Points on a hilly landscape, in no order, each with its height.
From any point a ball rolls to the lowest of the 6 points nearest to it. It stops when none of these is lower. Distance is the straight distance between rows; heights are no part of it.
manaf: [135 147 160 141 129 148  93 144 101 191  99 179 130 122 143 130 121  51
 156 180 137  92 182 177 146 116 137 132 129 186 213  57 105 135 127 118
 149  70 117 144 106 155 150 106]  height 33.8
Lof: [122 145 191 179 146 135  80 183 115 175  73 162 169 119 165 116 160  34
 173 218 139  61 178 203 124 114 175 149 153 205 167  73  58 152 132 156
 104 102 133 181  87 138 149 108]  height 37.9
kezof: [121 122 107 122 157 110 154 157 143  72 145  90 114 145 102 137 146 159
 103 103 140 143  96  83 139 158 109 122 145  76  62 144 167 103 146 151
 100 128 137 106 170 150  89 149]  height 42.2
Lolem: [117 138 177 139 119 161 125  70 103 173  75 152  52 104 164  67 113 122
  93 124 113 145  68 192 120  46 169 126  65 142 182 127  85 209  94 135
 121 153 105 163 109 125 197  79]  height 58.2
fal: [124 122  96  90 150 107 153 132 137  93 155  92  81 134 101 131 128 157
  81  97 146 140 112  65 118 153  98 117 143  85  80 147 156  95 148 129
 114 124 136  82 170 152 102 137]  height 57.9
pakos: [118 108 112 129 134 124 137 127 145  85 118 115 150 124 121 139 135 182
  95  97 120 151  96 101 128 144 118 114  99  96  79 156 152 137 136 139
  95 150 145 131 142 141 134 155]  height 42.7
Meva: [116 121  51 106 175 128 151 117 129 113 185 116 104 135 110 151 115  77
 127 123 169 149 164  94 149 189  87 103 161 116 168 105 161  40 116  77
 160 111 144  59 172 117  85 124]  height 43.0
rik: [152 152 173 175 110 130 101 156 128 126  93 146 196 128 157 134 138 111
 174 187  95 102 129 185 136 100 160 141 110 156 113 114 109 161 121 146
 117 143 129 192  95 108 155 139]  height 53.2
sez: [122 115 118 126 153 110 134 146 143  65 122  99 131 126 101 138 145 173
  89  97 121 161  86  79 143 157 120 122 129  74  58 151 170 134 150 160
  96 140 130 122 155 147 122 167]  height 48.8
faki: [138 159 159 151  84 127 127 123 111 139  93 156 124 128 164 118 120 143
 147 143 109 112 123 161 128  97 150 133  93 144 146 129 119 158 116 133
 128 131 129 166  96 112 155 131]  height 33.3
Tamuz: [137 131 137 115  79 139 139  83 122 145 127 142 103 119 150 107 121 175
 115  95 134 143 127 123 106 107 131 132 114 134 146 169 120 158 112 121
 117 135 129 116  98 115 146 114]  height 29.7
Zem: [133 161 168 130  89 129 130  90 104 139  96 159  82 117 165  94 116 158
 124 126 128 123 113 160 117  68 160 130  97 129 155 140 111 179 115 130
 127 132 117 141  86 110 169 122]  height 36.6
sem: [132 169 177 144 105 135 114 157  99 171  85 171 133 125 161 122 122  85
 152 178 120  86 146 190 139  80 143 138 108 170 167  89 107 157 131 130
 137 108 110 161 107 144 156 118]  height 37.2
pev: [134 148 132  99  92 148 122  90 110 173 131 150  85 128 138 108 101 131
 140 106 141 119 154 135 122 117 124 142 127 152 187 130 115 138 117 112
 147 108 122 107 100 112 136 100]  height 72.0
tol: [131  88  83  69 139 119 147  90 145 112 171 101  67 127 100 129 117 177
  60  70 147 167 116  61 105 141 105 127 142  98  87 163 136 117 143 111
 103 138 120  94 165 152 110 122]  height 56.5
pimuk: [115 123  89 114 138 131 133 129 140 140 149 120 148 149 112 138 115 117
 136 117 142 137 148 105 120 163  90 121 132 132 157 130 143  72 123 101
 155 126 142  94 150 124 113 102]  height 52.8
Nif: [114 166 184 152 110 136 107  99 110 133  62 159  98 120 169  88 124 140
 119 129 100 129  89 173 119  60 178 119  71 113 144 129 111 189 118 142
 128 147 113 178  84 106 185 140]  height 43.4
rukuf: [129 169 177 144  95 126 119 114 109 146  74 167 103 124 176 108 118 132
 132 142 111 111 105 176 127  72 163 126  81 143 149 120 112 168 120 131
 129 129 122 168  93 105 171 129]  height 42.3
gozi: [ 94 166 183 141 125 134 108 101  99 166  53 169  84 112 163  81 121 116
 106 146 103 123  75 195 114  49 180 121  58 144 174 113  87 193 102 125
 127 154 111 187 100 122 199 101]  height 35.7
lal: [125 118  70 110 182 111 157 142 135  97 188  94 105 147  98 145 120 109
 130 105 153 134 139  69 138 184 109 104 182  89 120 117 166  44 127 117
 147 109 133  60 189 136  75 131]  height 64.2
Lote: [112 119 117 149 136 118 135 144 125  91 117 113 179 132 106 138 151 152
 120 114 124 146 101 114 131 144 125 130 103 110  79 149 145 124 133 146
  99 151 137 139 150 122 124 139]  height 41.4
robun: [115 125  99 132 159 120 139 155 133 107 151  97 166 157  94 137 133 107
 141 131 142 120 129 123 118 154  99 119 145 121 113 134 135  72 146 118
 132 119 131 102 179 121  82 123]  height 32.2
dofi: [136 105 123  91  88 145 144  72 131 163 161 132  86 119 131 114 101 179
 103  80 144 152 144 104  96 119 104 147 133 133 155 164 119 149 113 118
 113 132 121  92 114 124 131 100]  height 38.4
Bamik: [117 122 100 105 146 114 149 138 141  86 137 104 115 137 100 134 141 166
  84  92 141 155 101  85 129 152 106 129 126  89  74 151 159 106 149 142
 102 132 137 104 163 144 111 142]  height 48.3
Zunug: [131 140 106 104 109 141 129 108 124 171 149 151 139 138 116 142 108 107
 157 130 135 123 171 128 130 148  98 125 132 161 194 112 128 105 117  93
 173 102 137 109 107 123 119  98]  height 23.9
Paben: [131  97  87  84 142 113 149  98 137  82 152  94  73 114  95 126 139 190
  57  69 129 179  86  64 134 145 117 125 133  78  52 163 156 142 153 128
 103 148 118 121 150 155 112 151]  height 55.3
Gorar: [133 159 132 107  90 138 131 110 121 174 128 154 112 129 137 119 104 129
 151 119 137 113 156 131 123 122 126 136 126 158 179 129 115 132 124 109
 156 105 123 120  98 123 138 102]  height 71.8
Sus: [124 113 134 152 133 126  91 175 144 151 138 109 211 139 120 150 172  65
 173 192 134  84 164 178 124 135 117 144 163 183 115 123  86 120 134 126
 143 121 141 163 114 120 123 124]  height 63.6
sare: [137 121  97 135 145  99 168 176 150  55 167  69 109 148  96 147 142 146
 122 115 139 121 102  63 151 164 115 121 179  66  51 137 172 107 134 164
 100 131 133 100 162 156  68 170]  height 41.5
Lemu: [135 157 188 179 114 127  97 161 115 146  66 162 155 119 163 124 137  85
 157 203 104  94 129 208 136  73 175 136  98 162 130  84 102 176 121 144
 109 139 109 199  95 119 163 128]  height 49.2
zus: [128 166 153 116  93 135 121 122 110 178 112 163  94 123 144 103 102 120
 147 125 133 109 149 149 129 101 135 138 127 160 182 121 109 139 121 108
 151 104 113 131 101 128 139 105]  height 59.0
sovo: [120 110  77  81 156 120 144 109 144 112 165 101  80 139  96 131 116 152
  82  85 153 140 124  64 114 154  93 113 153  99 109 153 147  82 145 115
 127 123 136  77 173 143 107 123]  height 73.3
fom: [116 119 118 151 123 121 130 162 139 116 135 102 191 150 111 141 143 117
 144 138 125 121 120 140 122 139 110 136 129 143 104 141 129 100 128 120
 117 139 146 133 156 118 106 127]  height 31.7
Rov: [153  59  65  51 121 130 170  63 138 128 206  93  37 116  87 111 100 183
  51  63 142 196 120  50  96 139  85 135 168  93 108 164 149 132 152 107
 119 150  83  81 193 154 102 114]  height 49.1
sedoz: [109 111  76 132 167 132 130 140 126 132 173 114 162 150  99 151 132  70
 145 143 144 135 167 116 140 170  86 110 155 133 158 110 152  62 128  92
 166 118 129  86 160 120  86 116]  height 31.5
letub: [142 141 165 115  85 143 131  68 105 155 104 149  49 108 154  82 112 154
 107 106 147 143 120 167 110  60 158 134 103 132 171 146 103 188 114 130
 118 138 103 127 106 112 165 109]  height 23.2
leg: [139 136 154 176  97 130 112 147 136 107 104 133 206 126 140 130 140 139
 158 154  98 117 122 165 132 118 154 143 100 143 104 122 123 148 114 152
 122 151 141 181 106  98 141 148]  height 40.9
fumab: [144 136 187 193 112 130  89 171 134 128  80 150 198 121 144 131 142  97
 173 207 101  83 138 197 137  92 177 159 121 169  99 106  94 170 125 150
 105 140 127 202  82 104 161 149]  height 55.7
dek: [132 130 148 149 114 130 111 168 132 153 137 130 202 139 125 143 144  87
 173 175 125 101 157 168 133 127 124 146 138 171 127 126 105 119 127 131
 145 125 137 160 112 125 127 111]  height 51.9
pabi: [119 112 101 145 161 137 115 147 136 148 168 121 185 146 100 159 142  57
 158 176 138 114 170 148 135 156  91 125 159 161 161 112 126  75 129 105
 163 120 132 119 133 125 108 110]  height 30.0
lotur: [152 127 155 105  78 145 145  66 115 158 141 135  61 118 147  94 111 167
 110  96 140 149 136 131  99  83 123 141 120 128 166 157 119 177 114 127
 116 131 117 100 101 121 147 106]  height 36.1
Kugo: [113 111  71 126 178 119 145 153 129 107 181 101 137 148  99 139 133  84
 139 134 155 127 154 103 135 177 101 113 182 107 126 100 156  42 135 105
 146 105 126  77 182 114  72 132]  height 42.4
tozif: [134 154 151 115 114 140 114 127 101 197 115 178 107 122 143 120 107  85
 152 144 134 106 168 169 140 118 140 133 122 169 204  85 109 133 134 106
 165  85 109 122 101 138 139  99]  height 42.9
Zeg: [118 125  77 106 140 147 133 109 134 159 177 145 139 139 106 163 109  76
 145 140 150 139 174 127 150 163  78 114 139 145 202 104 137  81 113  80
 176 104 147 103 122 124 106 103]  height 58.9
fisu: [120 119 104 108 144 116 145 117 135  97 118 116 125 129 115 139 139 181
  83  87 135 156 101  94 119 149 116 126 115 100  82 164 147 120 138 138
  98 140 143 113 153 141 127 142]  height 41.6
Zulo: [129 109  59  78 166 119 151 113 145 103 185  96  53 130  97 137 106 135
  98  89 170 141 147  46 136 176  99 104 179  86 120 125 155  58 127 111
 145 110 135  56 182 143  92 131]  height 58.1
poz: [115 122  56 118 184 126 145 140 130 115 183 111 130 148 102 154 127  74
 138 138 155 143 158 108 143 180  91 102 166 117 158 111 162  45 134  90
 164 112 135  71 176 115  74 123]  height 37.8
Zav: [109 101  38  76 174 135 159  90 138 113 195 113  53 122 106 139 114 104
  95 103 187 164 166  63 150 184  90 102 158 102 170 124 157  50 123  72
 151 114 150  46 171 122  84 117]  height 49.6
melek: [138 148 144 128 126 151 103 137 113 190 121 179 133 121 137 129 111  51
 162 176 141 100 189 164 156 129 129 128 141 180 213  59 112 127 127 102
 158  71 120 129 103 150 137 105]  height 37.5
gano: [139 123  64 134 172 107 166 173 155  77 204  78 112 153 104 151 132 109
 153 118 156 101 139  63 144 194 114 105 221  89  88 112 152  68 115 142
 129  99 136  73 180 140  38 153]  height 64.3
fadam: [113 115 108 152 155 113 133 174 129  86 129  93 176 144  93 130 156 124
 135 128 130 131 107 123 137 147 120 125 137 115  66 136 151  93 142 146
 101 148 136 118 169 123  86 139]  height 28.6
Nas: [135 157 201 183 125 130 101 146 122 125  57 161 148 123 165 112 128 108
 156 180  78 105 106 198 130  67 189 132  83 141 135  90 117 181 125 146
 119 140 109 204  89 109 183 153]  height 21.9
temoz: [133 146 125 104  97 156 118 114 121 177 139 158 116 127 136 134 102 102
 158 128 134 113 170 136 138 130 119 138 137 162 200 109 121 124 119 100
 168  95 128 116  95 127 127 101]  height 58.0
Sor: [130  98 105  99 157 105 142 115 145  64 126  96 101 112  97 133 143 191
  68  74 116 181  76  64 148 152 122 117 131  67  46 161 171 153 155 147
 109 151 111 134 144 149 130 176]  height 54.3
big: [136  60  84  58 125 142 151  70 142 139 187 106  54 122 103 123  95 171
  66  67 156 182 143  58  91 136  96 137 153 108 131 163 135 123 126 103
 121 147 111  69 162 141 118  99]  height 5.2
Bevam: [128 117  33 104 179 115 166 125 128  91 209 116  80 134 113 145 125  82
 120 125 188 149 169  82 163 202  90  98 187  94 147  97 172  36 115  94
 156  99 152  47 193 129  66 129]  height 45.2
sif: [123 171 167 124 111 134 112 129  86 186  79 172  86 113 155 113 114  90
 130 147 127  99 128 189 128  75 156 130 101 170 189  96 100 159 122 110
 143 108 110 150 110 140 160  90]  height 6.9
dumen: [110 127 105 118 126 129 137 134 129 136 145 119 147 140 112 136 126 140
 127 110 134 129 131 108 115 149  95 131 125 129 142 148 132  95 134 122
 139 130 143 106 146 125 115 113]  height 55.1
rorof: [130  90 109 100 135 122 138  91 137  98 125 110 109 104 119 138 132 200
  69  75 122 183  88  77 118 139 120 121 110  94  71 170 146 156 138 129
 100 153 127 125 130 144 137 157]  height 41.1
sis: [116 111 123 166 126 120 116 151 133  98 118 116 204 139 118 143 154 140
 144 136 115 135 106 146 128 136 132 132 108 132  83 142 135 128 126 145
 105 162 145 157 139 110 123 144]  height 37.6
pero: [147 143 159 147  90 130 122 151 125 144 111 144 181 140 146 134 129 118
 166 166 117 101 147 163 132 110 131 140 116 162 131 121 113 143 126 128
 132 130 130 165 108 110 137 122]  height 46.5
mopo: [119 129 119 131 118 128 142 130 137 120 122 122 164 134 121 139 134 163
 114 106 126 136 108 114 117 141 111 130 106 125 109 159 136 120 123 130
 110 144 154 121 138 133 129 130]  height 20.5
Fige: [132 137 130 139  94 131 137 117 133 115 116 137 171 126 143 132 130 162
 125 118 107 128 110 135 117 125 130 132  98 129 124 149 127 143 114 139
 123 152 143 145 114 113 146 132]  height 20.4
fivo: [114 103  90 154 188 109 122 173 142 110 171  76 150 150  96 145 158  71
 161 141 142  99 152 130 142 174 116 113 206 121  83 110 133  55 136 120
 133 100 118 104 171 104  36 145]  height 29.8
Sef: [126 139 129 128  96 130 129 143 131 140 134 135 171 140 136 142 128 123
 150 138 124 119 136 140 126 133 102 140 116 155 142 140 125 109 123 125
 143 132 143 136 124 120 123 109]  height 54.9
devu: [113 116 100 130 153 117 148 157 134  96 143 101 148 152  97 126 140 130
 127 120 136 132 112 107 129 157  99 122 135 106  91 142 147  86 142 129
 119 135 140  97 179 132  92 132]  height 24.1
diz: [116 125  99 108 124 140 133 126 139 155 158 133 152 144 110 152 113 102
 149 125 134 128 163 111 137 155  94 123 128 145 179 124 135  94 124  92
 175 117 138  93 133 121 110  99]  height 55.4
Rupib: [130  93  61  56 166 120 151  98 143 109 194  91  42 130  93 128 109 147
  76  69 172 163 137  49 124 159  99 120 177  91 111 144 149  81 135 109
 139 115 119  59 184 141 100 122]  height 59.7
tomuf: [121 164 202 170 120 136 100 106 117 131  57 152 116 116 174  89 119 144
 133 134  63 121  81 174 119  60 193 112  56 112 139 112 113 193 123 147
 133 146 110 187  81 102 189 153]  height 47.3
nemog: [120 101 136 162 137 129 117 129 148  86  93 109 189 121 123 136 140 181
 117  89 100 155  94 110 128 140 150 120  93  96  78 162 146 151 139 159
 107 157 140 145 118 126 152 162]  height 29.9
gami: [134 132 165 173 112 133  87 178 136 140 113 131 209 128 139 139 163  88
 176 202 127  81 152 192 135 125 148 149 137 183 111 114  79 140 127 143
 121 136 139 187  88 110 137 123]  height 60.4
Savat: [137 124 183 159 118 128 116 101 133 102  84 136 167  99 165 121 119 194
 125  97  74 133  91 135 116 112 172 121  87 101 105 150 129 180 120 157
 120 148 135 159  81 117 175 168]  height 17.5
biti: [117 153 168 123 102 143 124  91  88 174  83 153  49 114 151  81 112 123
 116 123 133 134 106 185 118  49 160 142  89 148 180 127  96 183 121 121
 124 132 102 140 110 119 174  97]  height 75.6
kor: [141 123  78  97 169 105 161 146 144  77 182  89  77 151 100 137 129 146
 111  97 155 127 120  52 142 167 101 115 184  69  84 132 167  79 143 144
 132 108 135  70 181 147  76 148]  height 71.9
teg: [127  93 131 123 140 126 130 103 138  94 113 119 135 107 126 132 135 203
  87  72 103 172  84  95 125 135 137 116  88  93  74 165 141 163 124 147
 107 152 127 143 124 141 150 165]  height 30.3
kul: [124 108 102  95 118 122 145 105 139 130 141 113 117 121 111 127 126 176
  94  86 140 152 121  91 102 140 100 128 119 118 104 171 137 108 131 118
 108 136 138 102 141 143 127 121]  height 45.0
Nufis: [131 160 182 153 111 134 106 157  96 171  73 176 132 121 169 125 131  84
 143 190 117 100 130 200 128  73 158 134  97 165 164  85 101 165 122 132
 129 114 107 167 108 140 163 115]  height 38.5
Keta: [150 121  82 113 153 107 181 175 152  36 178  70  89 150  94 165 140 163
 116 104 144 130 101  57 152 177 110 130 191  57  39 141 172 119 130 167
 115 131 146  96 171 159  65 184]  height 44.4
Sozo: [144 155 192 169 116 138  98 172 117 159  77 164 163 126 163 127 144  69
 157 211 118  82 149 190 137  89 164 151 128 182 142  87  94 166 128 151
 119 124 116 189  99 130 154 123]  height 40.7
Kezaf: [133  80  91  88 135 116 147  80 138 106 155  98  75 105 106 127 137 197
  46  70 130 192  93  66 115 140 106 130 130 101  71 167 147 152 148 120
  98 154 114 118 150 146 115 144]  height 56.2
ves: [145 145 176 175  90 132 111 130 126 107  88 157 173 121 164 123 123 142
 161 151  82 111 111 169 135  92 169 130  90 127 126 124 123 169 122 150
 122 148 128 190  86 100 158 159]  height 34.7
Nid: [146 114  74 127 163 104 172 178 153  67 184  73 109 156  92 149 133 133
 148 116 153 105 122  65 145 180 110 123 207  75  67 126 163  84 132 156
 126 110 137  86 173 144  42 157]  height 52.9
Mozez: [145 135 150 143 122 138 101 151 128 177 133 155 170 139 140 134 133  65
 177 178 127  89 184 166 140 134 119 142 145 177 179  90 107 128 133 119
 147  92 132 147 101 148 135 109]  height 9.2
fozag: [123 133  98  94 104 153 127  95 123 174 152 157 109 127 122 125  97 116
 143 115 151 134 166 114 135 152 112 134 134 152 199 121 127 118 106  88
 164 107 132 101 104 111 120  97]  height 61.4
Birag: [143  79  62  55 129 117 153  83 130 102 176  81  34 112  86 120 124 188
  53  69 141 184  95  53 121 133 100 136 156  85  70 160 159 143 158 120
 109 145  98 101 180 144 102 134]  height 55.9
Feto: [157  66 113  76  90 140 154  46 133 147 169 113  68 101 122 116 103 190
  73  70 139 187 131  84  87 109  94 145 137 109 123 172 138 169 115 119
  93 156 104  99 143 133 133 107]  height 47.2
gozuf: [126 103 124 113 115 122 137  94 141 107 128 128 133 114 137 137 129 197
  90  80 129 169 100  94 121 131 119 129  95 101  99 171 134 148 122 137
  99 156 142 129 121 136 143 139]  height 26.6
Mizo: [131 138 108 113 123 160 112 115 133 173 155 167 133 126 117 150 111  70
 153 158 146 125 198 138 168 155  96 126 134 168 217  77 131 105 121  90
 178  89 134 119  98 129 115 103]  height 64.6
rofes: [124 132 128 134 120 140 118 152 135 158 148 134 183 141 120 142 126  87
 176 160 120 106 162 151 129 144 109 141 145 169 155 123 115 108 123 110
 153 118 131 135 118 128 124 101]  height 41.7
kel: [127 111  96  93 149 103 158 127 144  47 151  81  72 121  98 145 143 192
  72  79 118 167  65  48 165 170 121 122 158  44  31 158 185 155 155 161
 122 154 111 124 143 149 110 196]  height 47.4
gigu: [126 107  98  85 142 105 153 110 147  99 156  97  74 121 102 133 133 179
  70  84 138 165  97  63 121 147 104 125 137  92  72 160 147 113 148 124
 106 133 129  96 166 157 117 139]  height 57.6
niba: [109 122  84 103 152 119 150 128 139 121 157 109 122 143 109 136 119 129
 113 108 139 145 139  90 110 160  93 113 143 116 129 145 145  75 133 113
 143 121 136  81 165 130 109 114]  height 74.2
nug: [106 166 178 133 118 131 116 128  81 183  64 172  83 114 166 106 117  91
 116 151 118 110  98 200 130  51 168 124  64 163 181  96  86 176 112 120
 133 141 104 181 107 142 184  82]  height 16.3
Mido: [141 145 157 132  84 128 134  87 126 128 100 155 128 116 164 116 127 179
 125 107 122 127 115 133 121 101 151 134  92 124 128 154 127 162 111 139
 117 141 138 147  88 111 157 136]  height 21.3
Kalo: [126 111 154 154 117 129 127 103 139 100 105 129 169 106 148 131 125 194
 110  85  96 156  92 112 123 123 151 121  87  91  95 168 130 166 122 154
 112 149 145 148 103 124 159 164]  height 13.0
Disa: [135 125 149 166 105 126 125 134 135 103 106 132 193 120 142 133 126 168
 145 123  93 132 102 140 124 123 154 132  87 116 107 143 134 149 112 150
 115 161 144 162 112 115 156 147]  height 23.3
Mune: [149 105 142  97  76 144 142  58 129 154 155 137  73 112 136 108 108 177
 106  93 144 164 137 121  96  94 117 138 135 125 140 169 122 168 115 129
 103 135 120  95 107 122 137 106]  height 35.4
pap: [112 108 104 137 171 129 110 160 133 144 163  91 184 146  96 151 149  56
 160 160 139 108 157 147 130 153 102 123 168 150 121 124 119  66 143 108
 155 123 132 109 148 116  84 123]  height 23.4
zotos: [141 143 179 164 129 134  91 170 115 181  93 161 159 130 155 123 139  47
 171 203 128  80 171 195 131 114 147 142 148 192 178  79  84 149 132 137
 124  98 119 169 101 152 147 109]  height 34.0
rozu: [156 115 160 107  75 134 140  56 125 142 137 140  76 104 155 104 119 187
 101  99 140 159 133 125 106  88 138 140 108 124 139 163 121 182 111 134
 107 146 118 114  97 115 156 121]  height 35.2
genan: [109 108 116 147 157 116 107 173 137 123 143  85 190 154 105 147 170  80
 160 160 133 109 134 159 117 147 113 134 158 146  84 133 112  83 137 121
 124 131 140 127 157 106  84 132]  height 12.9
fus: [141 162 148 133  88 133 120 146 115 160 111 157 149 135 146 124 124 109
 155 149 124  99 147 160 130 114 129 141 114 164 157 114 121 136 126 124
 137 112 128 147 103 127 144 112]  height 13.4
Tegeg: [106 114  65  82 141 144 146  98 137 146 167 127 103 130 104 142 107 106
 119 113 160 158 159  89 132 172  89 113 136 132 187 128 138  74 112  85
 163 115 149  73 146 115 105 102]  height 61.5
novod: [119 111  94  96 147 109 145 125 142  72 134  99 102 127 100 138 142 179
  70  88 138 159  85  71 130 157 108 123 132  75  56 162 165 131 153 144
 103 144 129 112 157 153 119 155]  height 50.8
vazu: [145 146 172 169 110 132  92 170 126 163 102 152 187 128 152 128 147  71
 178 205 129  81 163 183 130 107 151 150 144 197 138 105  82 146 128 142
 119 117 131 182 101 128 143 123]  height 42.8
revo: [121 111  94  81 115 147 137  73 138 158 162 127  90 124 114 117  97 155
 116  83 149 143 155  86 108 147 108 131 137 132 169 155 126 107 114 103
 142 127 140  77 119 121 120  95]  height 58.4
bizov: [117 135 106 105 106 140 136 119 128 158 148 134 131 139 117 130 107 129
 144 108 135 128 155 112 119 144 102 129 129 149 166 133 123 104 121  96
 161 121 140 101 115 117 122 102]  height 61.6
teve: [142 170 177 166  98 127 117 135 118 121  78 166 152 123 168 119 131 129
 154 163  90 115 109 174 130  79 171 131  81 141 132 114 116 171 120 139
 127 141 118 183  94 102 173 145]  height 40.5
rute: [146 144 195 200 114 132  98 153 128 119  74 151 188 117 159 116 133 126
 169 176  70 107 106 184 137  87 181 135  94 131 117  98 115 175 130 151
 128 148 119 194  85  95 171 158]  height 53.4
nezis: [132 118  99 111 153 102 159 149 146  48 149  85  84 133  92 154 142 174
 101  93 125 145  80  58 160 167 121 120 166  50  31 149 180 140 139 167
 110 146 130 120 147 154  94 189]  height 44.7
zuri: [135 137 213 188 124 135 103 124 130  99  60 136 164 112 170 107 125 154
 158 132  50 109  83 166 112  81 200 133  75 105 126 122 120 185 129 177
 128 147 122 187  75 104 183 170]  height 41.8
sazag: [131 141 125 117  94 129 139 113 129 136 126 136 141 132 136 127 118 155
 130 108 125 131 129 125 114 133 110 133 110 133 137 150 120 130 117 123
 122 134 144 121 113 118 135 110]  height 44.1
Mek: [117 126  86 123 167 112 147 157 133 100 172  88 125 156  97 134 125 113
 137 123 147 127 132  85 128 170 103 115 169  98 108 118 154  51 140 122
 132 111 131  75 182 129  75 132]  height 56.9
fesal: [129 118  98 134 153 110 156 161 140  77 152  83 131 148  95 129 147 126
 126 120 142 119 110  96 137 160 109 119 167  85  65 134 162  84 145 156
 108 129 134 102 172 138  68 142]  height 36.2
tur: [135 162 156 123  87 136 128  98 100 173  98 152  63 122 157  86 111 142
 133 115 136 124 134 162 115  73 154 143 109 147 180 127  99 161 118 129
 136 127 104 126 101 109 155 103]  height 63.8
Gesob: [114 126  87 115 158 118 146 148 134 100 164  95 125 154  98 135 134 124
 125 113 145 125 128  92 124 170  96 113 153 104 108 122 150  65 136 120
 131 110 131  83 174 134  94 128]  height 54.7
kef: [118 115 106 150 170 107 129 170 132 101 150  84 162 152  93 136 162  91
 155 146 133 112 126 130 128 156 116 119 168 117  81 130 145  71 138 127
 123 130 133 111 174 110  60 144]  height 22.7
tariz: [110 143 186 164 164 142  79 146  76 218  79 190 135  94 157 131 126  24
 154 190 141  81 163 201 133 114 158 131 121 193 243  34  78 135 124 128
 137  85 128 154 121 179 168  79]  height 38.7
fezig: [117 166 187 143 131 129 103 151  90 192  65 177 107 107 167 122 123  74
 135 180 119  92 118 208 129  64 155 127  90 177 191  81  84 159 121 121
 131 115 109 173 116 163 171  90]  height 33.2
nudi: [140 127 182 190 112 129 112 132 130  98  85 134 200 114 163 121 130 168
 155 128  62 123  93 157 121 108 176 129  86 108 104 131 127 168 122 162
 123 154 132 172  88 103 169 170]  height 25.5
ligag: [124  96 112 121 157 116 128 119 146  78 111 106 130 106 109 130 140 198
  79  67 104 177  74  82 136 149 130 115 107  75  49 164 158 158 153 149
 109 152 117 133 138 154 137 177]  height 48.4
Benu: [130 149 187 186 136 130  71 184 131 153  71 148 196 121 159 125 172  66
 170 230 132  69 163 198 129 113 186 150 147 197 115 100  58 158 133 160
 105 125 142 198  79 115 151 130]  height 42.1
mobe: [142 158 172 150  92 124 111 169 111 155 100 162 166 131 150 128 126  89
 166 183 114 100 154 178 135  99 148 137 121 167 150  97 105 152 124 133
 122 114 116 166 106 135 151 117]  height 43.8
tapu: [118 172 196 159 126 129 106 137 103 149  47 178 121 117 170 105 128 100
 128 166  93 110  91 203 128  57 183 121  65 151 147  87 104 184 107 133
 124 143 105 201  90 125 188 120]  height 47.0
Vite: [115 111  62  81 177 122 151 116 135 113 181 105  82 142 104 129 114 123
 110  93 165 141 140  65 127 170  98 108 156 103 139 125 150  57 134 100
 144 117 132  57 181 129  95 115]  height 7.1
zed: [118 149 166 173 137 130  64 185 134 149  96 132 212 121 147 140 180  61
 176 225 143  52 173 190 132 126 168 152 164 209 110 106  51 139 136 158
 114 118 152 189  76 115 145 122]  height 49.7
Vilop: [136 128 133 124 134 148 112 149 127 174 150 161 163 135 128 151 123  58
 166 175 131 109 190 147 157 149 107 129 151 173 198  85 116 113 134 107
 166  89 134 137 109 141 126  96]  height 39.8
bokem: [139 140 169 142  97 136 119  84 133 114  97 146 126 103 167 119 127 194
 120  98 105 142 108 129 115  95 166 120  89 103 119 161 129 180 114 142
 116 151 136 147  86 112 171 158]  height 18.1
rim: [124 147 234 190 117 128  90 127 125 105  43 122 164 118 172  90 120 155
 166 140  22 106  71 174 114  76 194 124  72 110 131 118 109 197 140 177
 133 144 111 193  71 108 189 182]  height 56.6

Call two points neighbours if one is among the 6 nearest of the other. Go from one point of each pair to the other, from neighbour to neighbour, staying as low as possible. Name the highest point that can't be avoided.
letub and fus: faki
sif and big: Feto
letub and Nas: ves
Kalo and Mozez: sem
Kalo and letub: Tamuz
Vite and letub: Meva
